A landscape with many valleys, sampled at points; each row gives a point and its height.
From any point a ball rolls to the lowest of the 4 points nearest to it. It stops when none of these is lower. Distance is the straight distance between rows; heights are no part of it.
giso h=3.35: |   1 |  11 |  14 |   7 | -10 |   2 |  14 | -11 |  -9 |  15 |  -8 |   9 |  15 |  17 |   3 | -11 |  14 |   6 |   5 |  -3 |   9 |  13 |   7 |  -4 | -11 |
Nuli h=4.13: | -35 |   8 |   8 | -26 |  -2 | -17 |   5 |  -8 |  -4 |   2 |  -3 | -16 |  20 | -13 |  -8 | -22 |   1 |  13 |  12 |  -6 |  16 |  23 |  -6 |  13 |   4 |
davek h=1.20: |  16 | -14 | -26 |  25 |  -4 |   4 |   7 |  17 | -12 | -16 | -17 |  12 | -16 |  19 |  -3 |  19 |   0 |  -7 |  -9 |   6 |  -2 | -36 | -13 |   0 |  10 |
duve h=1.36: |  21 | -12 | -14 |  19 |  10 |   0 |  -6 |  21 |   2 |  -5 |  -5 |  13 | -16 |   1 |   9 |  25 |   0 | -10 |  -2 |  -5 |   1 | -39 |  -7 |  -7 |   3 |
Rofo h=1.06: |  12 | -17 | -26 |  11 |  -9 |   3 |   7 |  24 |  -4 |  -8 | -14 |   6 | -18 |   2 |  -9 |  20 | -15 |  -1 |  -6 |  10 | -10 | -36 | -14 |   2 |  13 |
Mise h=3.02: |   7 |   5 |  -4 |  16 | -11 |   9 |  11 |  -4 | -15 |   4 |  -7 |  15 |   0 |  12 |  12 |  -3 |   6 |  -2 |  -5 |  -5 |   1 |  -7 |   0 |   3 |  -3 |
viv h=1.77: |  36 |   3 |  -6 |  26 |  21 |  11 | -23 |  25 |  15 | -19 |  10 |  13 | -12 |  10 |  19 |   9 |   4 | -24 |  13 | -12 |   5 | -22 |   8 | -26 |   1 |
bam h=1.83: |  39 |   6 |   0 |  16 |  29 |  13 | -31 |  25 |  26 | -13 |  14 |  12 | -12 |   6 |  28 |  13 |   1 | -15 |   6 | -10 |   5 | -17 |  16 | -23 |   8 |
fip h=1.54: |  18 | -13 | -19 |  34 |  -4 |  12 |   4 |  12 | -14 | -21 | -16 |  17 |  -8 |  29 |   0 |   8 |  16 | -20 |   2 |  -7 |   2 |  -7 |   0 | -14 |   1 |
Pefil h=6.24: | -14 |  16 |  -3 |  -4 |  -9 |   4 |  14 | -10 | -17 |   4 | -11 |   1 |  22 |  13 |   4 | -15 |  13 |  17 |   5 |  -8 |  15 |  22 |   2 |  -1 |  -6 |
mubu h=2.65: |  46 |   1 |  26 |  27 |   8 |  11 |  -9 |   2 |   2 |   2 |   8 |   2 |  -8 |  10 |  15 |  11 |  18 | -11 |  -1 |  -7 |   0 |   8 |  21 | -26 | -10 |
fopa h=5.35: | -21 |   3 |  13 | -19 |   1 | -11 |  12 | -10 |   2 |  15 |  -5 |  -1 |  26 | -10 | -10 | -15 |  15 |  12 |  19 |   1 |  13 |  25 |   1 |  13 |  -7 |
suf h=7.16: | -39 |   1 |   0 | -26 |   1 | -20 | -11 |  -1 | -10 | -32 |   6 | -28 |  13 |  -6 |   7 |  -3 |   3 |  28 |  13 | -30 |  29 |  37 | -15 |   4 |  -1 |
kifis h=0.42: |   1 |  -6 |  -1 |   7 |  -5 |   6 |   7 |  -9 |  -3 |   8 |   0 |  11 |  -8 |  -4 |  -3 |   5 |  -9 |   3 | -13 |  -2 |  -5 | -22 |  -5 |  12 |  -2 |
Zag h=2.38: |  29 |   2 |  13 |  31 |   1 |   8 |  13 |  -4 | -18 |  -1 |  -1 |   3 |  -8 |  30 |   8 |   1 |  21 | -14 |  -5 |  -6 |  -4 |   8 |  18 | -25 | -17 |
Gezo h=4.95: | -13 |  12 |  11 |  -4 |  -5 |   1 |  12 |  -9 |  -3 |  16 |  -4 |   8 |  19 |   3 |  -3 | -16 |   8 |  14 |   3 |  -5 |   9 |  13 |   6 |  10 |  -7 |
Dun h=2.75: |  26 |   4 |  28 |  -3 |  -4 | -17 |  13 | -14 |  10 |  21 |  -3 |  -8 |  13 |  11 |  -9 |   6 |  25 |   0 |  15 |  16 |  14 |  28 |  23 |   3 | -15 |
fep h=1.39: |  23 | -18 | -33 |  33 |   4 |  11 |  -4 |  29 |  -8 | -27 |  -5 |  19 | -14 |  33 | -13 |  15 |  17 | -19 |  11 |  -7 |   4 | -25 | -14 | -20 |  10 |
bili h=0.60: | -12 |  -3 | -34 |  -8 |  -4 |  -2 |  -3 |  16 |  -8 | -16 | -12 |   2 | -15 |   0 |  -9 |  -8 | -37 |  13 |  -2 |  28 | -26 | -13 | -16 |  13 |  17 |
pulo h=4.05: | -12 |  13 | -24 |  11 | -15 |   8 |  11 |  -5 | -23 |  -1 | -12 |   3 |  13 |  20 |   3 |  -2 |   4 |   4 |  -7 |  -8 |  12 |   0 | -14 |   6 |   9 |
nimu h=4.77: | -24 |  15 | -11 |  -3 | -18 |  -1 |   3 |  -6 | -18 |  -3 |  -2 |  -8 |  12 |   3 |  -5 | -12 |  -7 |   9 |  -6 |  -4 |   7 |   8 | -17 |  11 |   8 |
gumo h=1.68: | -24 |  -7 |   9 | -26 |  -4 |  -8 |  -6 | -14 |  24 |   9 |   9 | -21 |  -9 | -28 | -21 | -10 | -20 |  -5 | -10 |   9 | -23 |  -5 |   1 |   9 |   7 |
Ris h=4.31: |   3 |  16 |  -5 |  23 | -16 |   9 |  15 |  -6 | -24 |   2 | -12 |  -4 |  18 |  32 |   7 |  -4 |  11 |   4 |   5 |  -2 |  12 |  21 |   9 |  -9 | -11 |
keri h=1.80: |  21 |  -5 |  -7 |  33 |   2 |   8 |  15 |   8 | -25 |  -9 | -13 |  14 |  -9 |  32 |  12 |   7 |  19 | -20 |  -2 | -10 |  -3 | -10 |   9 | -19 |  -9 |
nik h=0.48: | -25 |  -1 | -37 | -21 |  -1 |   6 |  -8 |  10 |  -4 | -18 |   3 | -11 | -23 | -19 |  -5 | -23 | -38 |  18 |   1 |  23 | -34 |   7 |  -6 |  11 |  31 |
votob h=3.78: |  -6 |  -4 |   6 |  -1 |  -7 |   3 |   7 | -13 |  -2 |  16 |   4 |   8 |   2 |  -8 |  -2 |  -3 |   0 |  -5 |  -9 |   0 |  -1 | -13 |  -4 |  12 |  -7 |
gopep h=6.84: | -24 |  30 |  -6 |  -3 | -16 |  -2 |   7 |  -8 | -19 | -15 |  -6 |  -8 |  32 |  17 |   0 |  -9 |   7 |  23 |  11 | -17 |  20 |  27 | -16 |   1 |  -7 |
nuf h=2.44: | -31 |  -8 |  10 | -29 |   3 | -19 |  -2 |  -7 |  25 |  10 |   5 | -12 |   0 | -28 | -15 | -16 |  -5 |  -1 |  -4 |   9 |  -6 |   7 |  -3 |  11 |   5 |
pugo h=4.99: | -32 | -13 |   7 | -39 |  21 | -22 |  -4 |  -6 |  23 |  14 |   3 | -12 |  13 | -22 | -16 |  -5 |  11 | -14 |  12 |  12 |  14 |  25 |   5 |  19 |   6 |
zuzep h=1.15: |  33 |  -4 |   3 |  14 |  20 |  18 | -10 |   5 |  12 |  -2 |  10 |  14 | -13 |  -5 |  20 |  20 |   1 |  -6 |  -6 |  -8 |  -4 | -24 |   5 | -15 |  -7 |
vav h=1.52: |  14 | -26 | -32 |  24 | -13 |   8 |  -5 |  41 |  -2 | -22 | -12 |  16 | -19 |  17 | -23 |  21 |  12 | -11 |   5 |   2 |  -4 | -36 | -19 | -16 |  20 |
satul h=1.14: |   2 |  -8 | -16 |  14 | -11 |   8 |  10 |   0 | -13 |  -5 |  -8 |   9 |  -7 |   7 |   1 |   6 | -14 |  -1 | -14 |   5 |  -6 | -26 | -10 |   5 |  10 |
fila h=2.81: |  51 |   6 |  28 |  30 |  14 |  -2 |  -7 |   4 |   4 |  -4 |  10 |  -8 | -11 |  22 |   9 |   7 |  21 | -14 |  -2 |  -2 |  -3 |   9 |  21 | -24 | -11 |
famot h=6.57: | -15 |   3 |  10 |  -9 |  -6 |  -5 |   9 | -15 |  -2 |  11 |   0 |   2 |  16 |  -6 |  -5 | -16 |   0 |  10 |   1 | -11 |   2 |   1 |   0 |  12 |   1 |
divo h=5.17: | -32 |  11 |  10 | -26 |   7 | -16 |   0 |  -3 |  -2 |  -6 |  -8 |  -8 |  26 |  -2 |  -3 | -13 |   8 |  20 |  11 | -14 |  23 |  36 | -10 |   9 |  -1 |
Goke h=1.47: |  29 |  -6 | -11 |  14 |  22 |  13 | -21 |  24 |  16 |  -9 |  12 |  16 | -10 |  -3 |  20 |  20 |  -1 | -17 |   1 | -17 |   6 | -35 |   2 | -19 |   5 |
tepob h=1.01: | -22 |   0 |   6 | -14 |  -9 |  -9 |   1 |  -8 |   4 |   5 |   2 |  -6 |  -5 | -20 | -13 | -17 | -17 |   2 | -11 |   8 | -19 | -13 |  -1 |  15 |   4 |
Sidib h=2.82: |  32 |  -3 |  22 |  19 |  -1 |   3 |   8 |  -7 |  -2 |  18 |   2 |   4 |  -3 |  14 |   9 |   7 |  20 |  -5 |  -1 |  -2 |  -4 |   5 |  15 | -18 | -14 |
Bemo h=0.64: |  -6 |   1 | -15 |   5 |  -1 |  -2 |  -3 |   4 |  -4 |   3 |  -1 |   0 | -15 |  -5 |  -2 |   1 | -27 |   1 | -13 |   9 | -20 | -29 | -10 |  11 |   7 |
med h=2.43: |  26 |  -7 |  22 |   6 |  10 |  19 |  -9 |  -5 |  13 |  15 |  15 |  15 |  -4 | -16 |   9 |  15 |   9 |  -1 |  -1 |   4 |   1 | -13 |   3 |  -7 | -15 |
Debi h=3.15: |   9 |  11 | -10 |  20 |  -7 |  11 |  15 |  -4 | -19 |   0 | -15 |  10 |   2 |  27 |   3 |   2 |   7 |  -2 |  -6 | -10 |   5 |   7 |   7 | -11 |  -2 |
vapoz h=0.83: | -24 |   4 |  -9 | -16 |  -9 |  -4 |   2 |  -3 |  -6 |  -3 |  -3 | -12 |  -9 |  -6 | -12 | -19 | -24 |  11 |  -6 |   3 | -12 |   1 |  -9 |  17 |  21 |
nog h=2.46: |  43 |  -3 |  27 |  23 |  15 |  10 | -16 |   3 |   7 |   2 |  10 |   9 |  -7 |   1 |  15 |  16 |  16 | -13 |   3 |  -7 |  -3 |   3 |  19 | -22 | -11 |
zamaf h=6.75: | -33 |  20 |  -8 | -16 | -13 |  -9 |  -7 | -10 | -12 | -17 |  -4 | -19 |  18 |   1 |   1 |  -7 |   4 |  24 |   4 | -23 |  19 |  27 | -18 |   8 |  -3 |
Sek h=0.85: |  31 |  -5 |   9 |  10 |  15 |  26 | -27 |   9 |  16 |   6 |  20 |  11 | -10 | -16 |  16 |  25 |  -7 |  -2 |  -1 | -12 |   4 | -23 |   6 |  -7 |  -7 |
Bobik h=2.58: |  28 |  13 |  24 |  29 |  -5 |   2 |  17 |  -5 | -14 |   8 |  -6 |  -9 |   5 |  37 |  -2 |   2 |  25 |  -5 |   2 |  -6 |   2 |  20 |  20 | -16 | -12 |
deda h=7.21: | -39 |  -5 |  -1 | -37 |   9 | -21 |  -9 |   3 | -11 | -32 |  -5 | -43 |  -1 | -19 |   0 |   7 |   6 |  18 |  15 | -27 |  16 |  40 | -11 |  -8 |   0 |
ves h=4.64: |   1 |   0 |  17 |   0 |  -6 |  -3 |  12 | -12 |   5 |  26 |  -5 |  15 |  12 |  -4 |  -3 |  -3 |   8 |   6 |   4 |   0 |   3 |   5 |   5 |   4 | -12 |
kogep h=0.84: |  -1 |  -4 | -24 |  10 | -10 |   1 |   2 |  10 | -11 |   2 |  -8 |  11 | -14 |   2 |  -5 |   8 | -20 |   3 | -14 |  12 | -13 | -30 | -13 |  16 |  15 |
difad h=2.13: | -25 |   8 |  -7 |  -8 | -12 |  -3 |  -2 |  -5 | -11 | -11 |  -1 | -14 |  -1 |  -2 | -11 | -10 | -15 |  15 |  -7 |  -2 |  -2 |   0 | -10 |  17 |  10 |
Rit h=2.78: |   8 |  14 |  19 |  10 |  -8 |  -4 |  21 | -10 |  -8 |  16 | -13 |  -3 |  15 |  27 |  -6 |  -3 |  19 |   8 |   6 |  -2 |   9 |  24 |  20 |  -5 | -16 |
tus h=2.64: |  -4 |   9 | -25 |  13 | -17 |   5 |  11 |   4 | -20 |  -8 |  -3 |  -1 |   1 |  20 |  -3 |  -3 |  -5 |   9 |  -6 |  -1 |   4 |  -6 | -20 |  10 |  15 |
zap h=0.43: | -14 |   4 | -23 | -14 |  -8 |  -4 |   0 |   8 |  -8 |  -8 |   0 |  -8 | -22 | -13 |  -1 | -14 | -40 |  11 | -11 |  25 | -40 | -13 | -11 |  14 |  16 |
nosi h=1.50: |  23 |  -5 |  -1 |  21 |   8 |  13 |   1 |   2 |  -6 |   2 |   1 |  18 |  -8 |  -1 |  12 |  10 |   2 | -10 |  -8 |  -6 | -10 | -17 |   2 | -12 |  -7 |
Nikif h=1.98: | -12 | -11 |   6 | -11 |   1 |  -2 |  -3 | -11 |  20 |   6 |   7 |  -6 |  -7 | -24 | -11 |  -2 | -22 |  -4 | -16 |  14 | -22 | -16 | -10 |  13 |  -4 |
Bakiv h=1.66: |  -1 |  -4 | -24 |  25 | -17 |  11 |  12 |  -3 | -19 |  -5 | -13 |   9 |  -4 |  25 |  10 |   9 |  -2 |  -8 |  -3 |   2 |   0 | -15 | -11 |   3 |  11 |
bome h=1.81: |  27 |  -4 |  -4 |  27 |   5 |  14 |   6 |   2 |  -7 |  -3 |   0 |  17 |  -8 |  17 |  16 |  12 |  14 | -16 |  -1 |  -3 |  -4 | -12 |   5 | -13 |  -2 |
molil h=2.99: |   4 |   5 |  12 | -16 |   2 | -14 |   8 | -13 |  15 |  25 |  -3 |   8 |  18 |  -1 | -11 |   2 |  21 |   1 |  12 |  21 |  15 |  22 |  13 |   6 | -20 |
Pur h=3.29: |   1 | -12 |  12 |  -4 |   1 |   5 |  -3 | -11 |   9 |  19 |  10 |   9 |  -7 | -18 |  -5 |   8 |  -5 |   0 | -16 |   2 |  -5 | -17 |  -5 |  10 | -10 |
pudo h=3.46: |  -9 |  -3 |  14 | -28 |   9 | -21 |   5 | -10 |  12 |  23 |  -1 |  10 |  19 |  -7 |  -9 |  -1 |  18 |  -3 |  10 |  26 |  20 |  32 |  17 |  14 | -10 |
gez h=2.33: |  17 |   9 |  -1 |  31 |  -7 |  11 |  10 |  -4 | -19 |  -1 |  -7 |   7 |   3 |  39 |   8 |   0 |  22 | -13 |  -6 |  -5 |  -4 |  12 |  13 | -21 |  -7 |
lita h=2.24: |  31 |   4 | -17 |  20 |  19 |  11 | -26 |  37 |  28 | -21 |  12 |  16 |  -5 |  13 |  15 |   5 |   4 | -23 |  14 | -19 |   7 | -27 |   6 | -30 |  10 |
nenu h=4.93: |  15 |  18 |   3 |  29 | -15 |   8 |  15 | -13 | -25 |  -9 | -11 | -10 |  12 |  50 |   2 |   4 |  15 |  -6 |   2 |  -8 |  11 |  25 |  21 | -19 |  -7 |
pego h=5.16: | -40 |  -2 |  11 | -31 |  15 | -27 |   3 |   0 |   6 |  -3 |  -2 | -21 |  17 | -26 |  -9 | -13 |   6 |   5 |  10 |  -7 |  13 |  27 |  -4 |  13 |   7 |
zepo h=0.47: | -25 |   8 | -24 | -11 | -14 |  -6 |  -4 |   7 | -13 | -20 |   0 | -20 | -12 |  -2 |  -8 | -16 | -24 |  20 |  -6 |  10 | -18 |  11 | -13 |   5 |  23 |
Sagid h=1.41: |  24 |  -7 | -11 |   9 |  16 |   7 | -13 |  19 |  13 |  -1 |  12 |  10 | -20 | -13 |  10 |  28 | -12 | -13 |  -9 | -11 |  -5 | -42 |  -4 |  -9 |  -1 |
Gazud h=1.48: | -34 |  -6 |   4 | -27 |  -1 | -12 |   2 |  -9 |   5 |   1 |   5 | -24 |  -2 | -21 | -16 | -22 | -15 |   1 |  -5 |   5 | -12 |   6 |  -3 |  10 |  12 |
suvor h=0.32: | -17 |   0 |  -9 | -18 |   0 |  -3 |  -1 |   0 |  14 |  -1 |   4 |  -4 | -26 | -27 |  -7 | -18 | -38 |  -2 |  -8 |  22 | -38 | -12 |  -5 |   5 |   3 |
Zazur h=0.86: |  -7 |   2 | -27 |  -1 | -16 |   3 |   1 |  13 | -17 |  -5 |  -8 |  -4 | -18 |   2 |  -7 |  -5 | -27 |  10 | -10 |  18 | -14 | -15 | -16 |  18 |  18 |
tuvuk h=0.44: |  22 |  -8 |  10 |   2 |  14 |  27 | -23 |   3 |  26 |  12 |  17 |   7 | -14 | -27 |   8 |  28 | -15 |  -1 |  -8 |   2 |  -4 | -35 |  -7 |  -2 |  -4 |
fadob h=4.60: |   5 |  -7 |  21 | -14 |   0 |   2 |   3 | -15 |  20 |  23 |   6 |   9 |  12 | -18 |  -6 |   3 |  10 |  -3 |   5 |  15 |   6 |  10 |   6 |   8 | -18 |
boz h=5.66: | -36 | -12 |   5 | -40 |  24 | -27 |   1 |  -2 |  13 |   3 |  -1 |  -9 |  19 | -18 |  -8 |  -5 |  13 | -11 |  11 |  15 |  24 |  33 |   2 |  19 |   5 |
dolo h=1.30: |  22 | -15 | -21 |  26 |   2 |  11 |  -2 |  26 |  -7 | -15 |  -7 |  17 |  -6 |  13 |   7 |  22 |  10 | -18 |   7 |  -6 |  -3 | -40 |  -6 | -18 |   7 |
Nozof h=2.92: |  40 |  -2 |  21 |   8 |   9 |  13 |  -5 |  -7 |   8 |  16 |  10 |  10 |  -1 |  -6 |  11 |  11 |  18 |  -9 |   0 |   0 |  -1 |   3 |  12 | -13 | -11 |
vad h=2.45: |  -6 |  -7 |   3 | -18 |   2 |   6 | -18 |  -6 |  27 |   8 |   6 | -10 | -22 | -34 |  -6 |   7 | -36 |   0 | -15 |  24 | -32 | -24 |  -6 |  14 |  -5 |
Fifi h=4.40: | -18 | -17 |  16 | -28 |  -3 |  -1 |  -9 | -22 |  39 |  16 |   7 | -12 |   3 | -35 | -11 |  -1 |  -2 |  -7 |  -4 |  21 |  -5 |  -2 |  -1 |  11 |  -8 |
tupi h=1.89: |  32 |  -5 |  11 |  26 |   9 |  13 |  -4 |  -5 |   0 |   2 |   9 |  15 | -10 |   6 |  15 |   5 |   8 |  -9 |  -1 |  -5 |  -8 | -10 |  11 | -14 | -10 |
sazab h=0.45: |  -7 |  -5 | -17 |  -9 |  -6 |  -2 |   1 |   6 |   1 |   0 |   0 |  -1 | -21 | -20 |  -5 |  -3 | -38 |   4 | -15 |  20 | -27 | -24 |  -9 |  13 |   9 |
Fut h=2.95: |   1 |   8 |  19 | -13 |  -6 | -13 |  18 | -10 |  -4 |  19 |  -9 |   3 |  22 |   9 |  -7 |  -8 |  17 |   9 |  16 |  10 |  15 |  25 |  18 |   8 | -11 |
sadut h=7.15: | -12 |  25 | -13 |   4 | -21 |   8 |  14 | -11 | -24 |  -3 |  -5 |  -5 |  24 |  18 |   7 |  -8 |   6 |  15 |   0 | -12 |  18 |  24 |  -9 |  -4 |  -2 |
siten h=5.92: | -20 |  21 |   4 |  -9 |  -9 |  -8 |   5 | -16 | -17 |   0 |  -7 |  -5 |  26 |   9 |   2 | -12 |  16 |  26 |  14 | -14 |  22 |  34 |  -1 |   3 |  -6 |
dabil h=5.54: |  -8 |  13 |   1 |   5 | -12 |  10 |  13 | -21 | -19 |   5 |  -7 |   2 |  11 |  11 |   1 |  -8 |   7 |  11 |  -4 |  -7 |  11 |   4 |  -2 |   5 |   0 |
Puro h=2.21: | -36 |   1 |   4 | -26 |   0 | -17 |  -1 |  -6 |   0 |  -3 |   3 | -21 |  10 | -14 | -15 | -18 |  -7 |  12 |   4 |  -8 |  -1 |  13 |  -7 |  14 |  11 |
sif h=5.39: | -23 |  -5 |   7 | -18 |  -5 |  -8 |   5 | -11 |   3 |   9 |  -1 |  -2 |  10 | -15 | -16 | -14 |  -6 |   5 |  -1 |   0 |   2 |   8 |  -5 |  20 |  -1 |
Mize h=0.31: | -28 |   6 | -14 | -27 |  -5 |  -5 |  -6 |   6 |  -9 | -16 |   6 | -29 | -17 | -12 |  -7 | -21 | -29 |  12 |  -2 |   6 | -23 |   7 |  -4 |   5 |  20 |
raku h=0.90: | -32 |   4 |  -3 | -25 |  -6 | -11 |  -3 |   2 |  -4 | -13 |   4 | -22 |  -2 | -13 | -12 | -17 | -17 |  14 |  -2 |  -4 |  -6 |   5 |   2 |  12 |  12 |
bil h=3.49: | -29 | -16 |  16 | -35 |   7 | -13 |  -4 | -17 |  28 |  13 |   5 |  -8 |   9 | -30 | -16 | -11 |   1 |  -5 |   2 |  10 |   0 |  11 |  -3 |  13 |   7 |
Doro h=2.88: |  20 |   1 |  21 |   5 |  -7 |   3 |  11 | -10 |   2 |  20 |   1 |   3 |   4 |  10 |   1 |  -1 |  19 |   2 |   7 |   3 |   1 |   9 |  13 |  -6 | -16 |
vaz h=0.89: |  -1 |  -8 | -25 |   5 | -14 |  -4 |   0 |  20 | -11 | -12 |  -6 |   8 | -23 |   1 |  -4 |   2 | -30 |  10 |  -6 |  23 | -20 | -24 | -22 |   6 |  17 |
revis h=2.69: |  37 |   4 |  34 |  10 |   1 |   0 |   8 |  -7 |  -1 |  19 |   3 |  -5 |  -1 |  19 |  -1 |   8 |  27 |  -5 |   5 |   4 |   1 |  19 |  24 | -14 | -16 |
Vedep h=5.49: | -26 | -12 |  18 | -32 |  12 | -18 |   8 | -10 |  17 |  13 |   0 |   2 |  19 | -18 | -16 | -12 |   9 |  -3 |   9 |   5 |  13 |  23 |   1 |  13 |  -4 |
sizi h=2.10: |  42 |   9 |  18 |  26 |  22 |  13 | -30 |  17 |  27 |  -7 |  18 |   6 |  -7 |   6 |  27 |  10 |   4 | -13 |   2 | -11 |   3 |  -1 |  14 | -26 |  -4 |
pirig h=0.21: | -25 |   1 |  -5 | -17 |  -3 |  -4 |  -4 |  -1 |   8 |  -5 |   5 | -21 | -18 | -21 | -11 | -21 | -30 |  11 | -12 |  16 | -28 |  -4 |  -1 |  11 |  10 |
Gosi h=5.91: | -13 | -13 |  14 | -18 |  -5 |  -3 |   0 | -16 |  19 |  18 |  14 |   2 |   6 | -30 | -15 |  -2 |  -5 |  -7 |  -4 |   7 |  -3 |   1 |  -2 |  15 |  -3 |
nud h=2.08: |  11 |   5 | -31 |  27 | -14 |  19 |  17 |  -1 | -27 |  -8 | -11 |  13 |   1 |  38 |   6 |   6 |   6 | -14 |  -1 |  -8 |   9 |   5 |  -5 | -10 |   1 |
zitov h=1.51: |  24 |  -8 |   4 |   8 |   5 |  12 |  -9 |  -2 |   4 |  10 |  11 |  12 |  -9 | -13 |   9 |  15 |  -2 |  -2 | -11 |  -6 |  -6 | -29 |  -3 |   1 |  -9 |
bisi h=4.91: | -20 |  -7 |   8 | -38 |  14 | -29 |  -1 | -13 |  19 |  19 |  -1 |   3 |  16 | -17 |  -3 |  -2 |  12 | -16 |  12 |  29 |  21 |  30 |  16 |  16 |  -5 |
gipi h=1.23: |  35 |   2 |   8 |  21 |  25 |  28 | -30 |  18 |  29 |   2 |  19 |  15 | -14 |  -7 |  26 |  17 | -10 | -12 |   1 | -13 |   5 | -15 |   9 | -24 |   5 |
zanug h=2.26: |   3 | -16 |  10 |  -9 |  -1 |   4 |  -6 | -12 |  18 |  18 |   8 |   2 |  -5 | -28 |  -6 |  11 | -16 |  -3 | -16 |   2 |  -4 | -22 |  -9 |   8 |  -6 |
Vinez h=5.51: | -35 |  -8 |   8 | -32 |  16 | -18 |   1 |   8 |  -5 | -11 | -11 | -16 |  21 | -12 |   2 | -12 |   7 |  12 |  12 | -10 |  31 |  31 |  -5 |  12 |  -4 |
suz h=2.41: |  42 |   1 |  14 |  27 |  15 |   4 | -13 |  14 |   6 | -11 |  11 |  13 |  -9 |  12 |  21 |  14 |  15 | -19 |   1 | -10 |  -7 |  -5 |  13 | -23 | -11 |
berur h=2.12: |  36 |   3 |  -7 |  33 |  19 |   1 | -13 |  16 |   0 | -19 |   9 |  11 | -12 |  17 |  23 |  12 |  12 | -23 |   5 |  -6 |  -4 | -16 |   9 | -29 |  -3 |
pup h=2.15: |  29 |   2 |   5 |  27 |   8 |   4 |   5 |  -1 | -15 |   1 |  -1 |  11 |  -6 |  22 |  11 |   0 |  19 | -17 |   5 |  -5 |  -9 |   3 |  16 | -22 |  -9 |
rez h=1.35: |  24 | -16 | -21 |  25 |  12 |   5 | -12 |  34 |   4 | -17 |  -2 |  17 |  -9 |  14 |   3 |  20 |  12 | -18 |   5 | -13 |   2 | -39 |   0 | -18 |   6 |
koba h=6.27: | -33 |  21 |  -8 | -14 | -17 |  -9 |  -5 |  -1 | -10 | -20 |  -2 | -18 |  14 |  -3 |  -5 | -11 |  -8 |  19 |   1 | -18 |  13 |  20 | -17 |   6 |  10 |
Babap h=6.52: | -17 |  27 |  -3 |   2 | -15 |   2 |  15 | -14 | -17 |  -2 | -13 |  -2 |  25 |  22 |   6 |  -7 |  11 |  17 |  10 |  -9 |  21 |  31 |   6 |  -7 |  -9 |
defo h=5.55: | -27 |   0 |  14 | -33 |  15 | -23 |   2 |   1 |   5 |   3 |  -9 |  -8 |  23 | -15 |  -4 | -14 |  12 |   7 |  14 |   1 |  28 |  34 |   5 |  16 |  -6 |
gisad h=1.24: | -22 |   3 | -21 |  -2 | -15 |  -3 |   2 |  -2 | -14 |  -6 |  -3 |  -6 |  -8 |   4 |  -7 | -10 | -25 |  13 | -12 |   9 | -11 | -15 | -16 |  18 |  18 |
tasal h=7.22: | -41 |  -2 |   1 | -36 |   2 | -16 |  -5 |   5 |  -7 | -31 |   7 | -44 |  -1 | -15 |   2 |  -1 |  -8 |  21 |   6 | -18 |  -1 |  26 |  -2 |   2 |   8 |
nugu h=4.25: |  -4 |  -6 |  21 | -17 |  -2 |  -8 |   6 | -13 |  15 |  23 |   3 |  11 |  14 | -10 |  -8 |  -5 |   9 |   4 |  13 |  11 |   8 |  14 |  12 |  11 | -12 |
Ledeb h=1.07: |  14 | -11 |   6 |  -3 |  -3 |   3 | -10 |   0 |  14 |   9 |  11 |   3 | -15 | -22 |   1 |  18 | -22 |  -2 | -20 |   5 | -16 | -28 | -10 |   6 |  -3 |

For each start below, name the point where the ball stops.
Ris -> pirig
nog -> tuvuk
rez -> pirig
fila -> tuvuk
keri -> pirig
vav -> pirig
viv -> tuvuk
mubu -> tuvuk

Write out the way that a ball takes from each point below.
berur -> viv, Goke, zuzep, Sek, tuvuk
lita -> rez, dolo, davek, Rofo, kogep, Bemo, sazab, suvor, pirig
bome -> nosi, zuzep, Sek, tuvuk
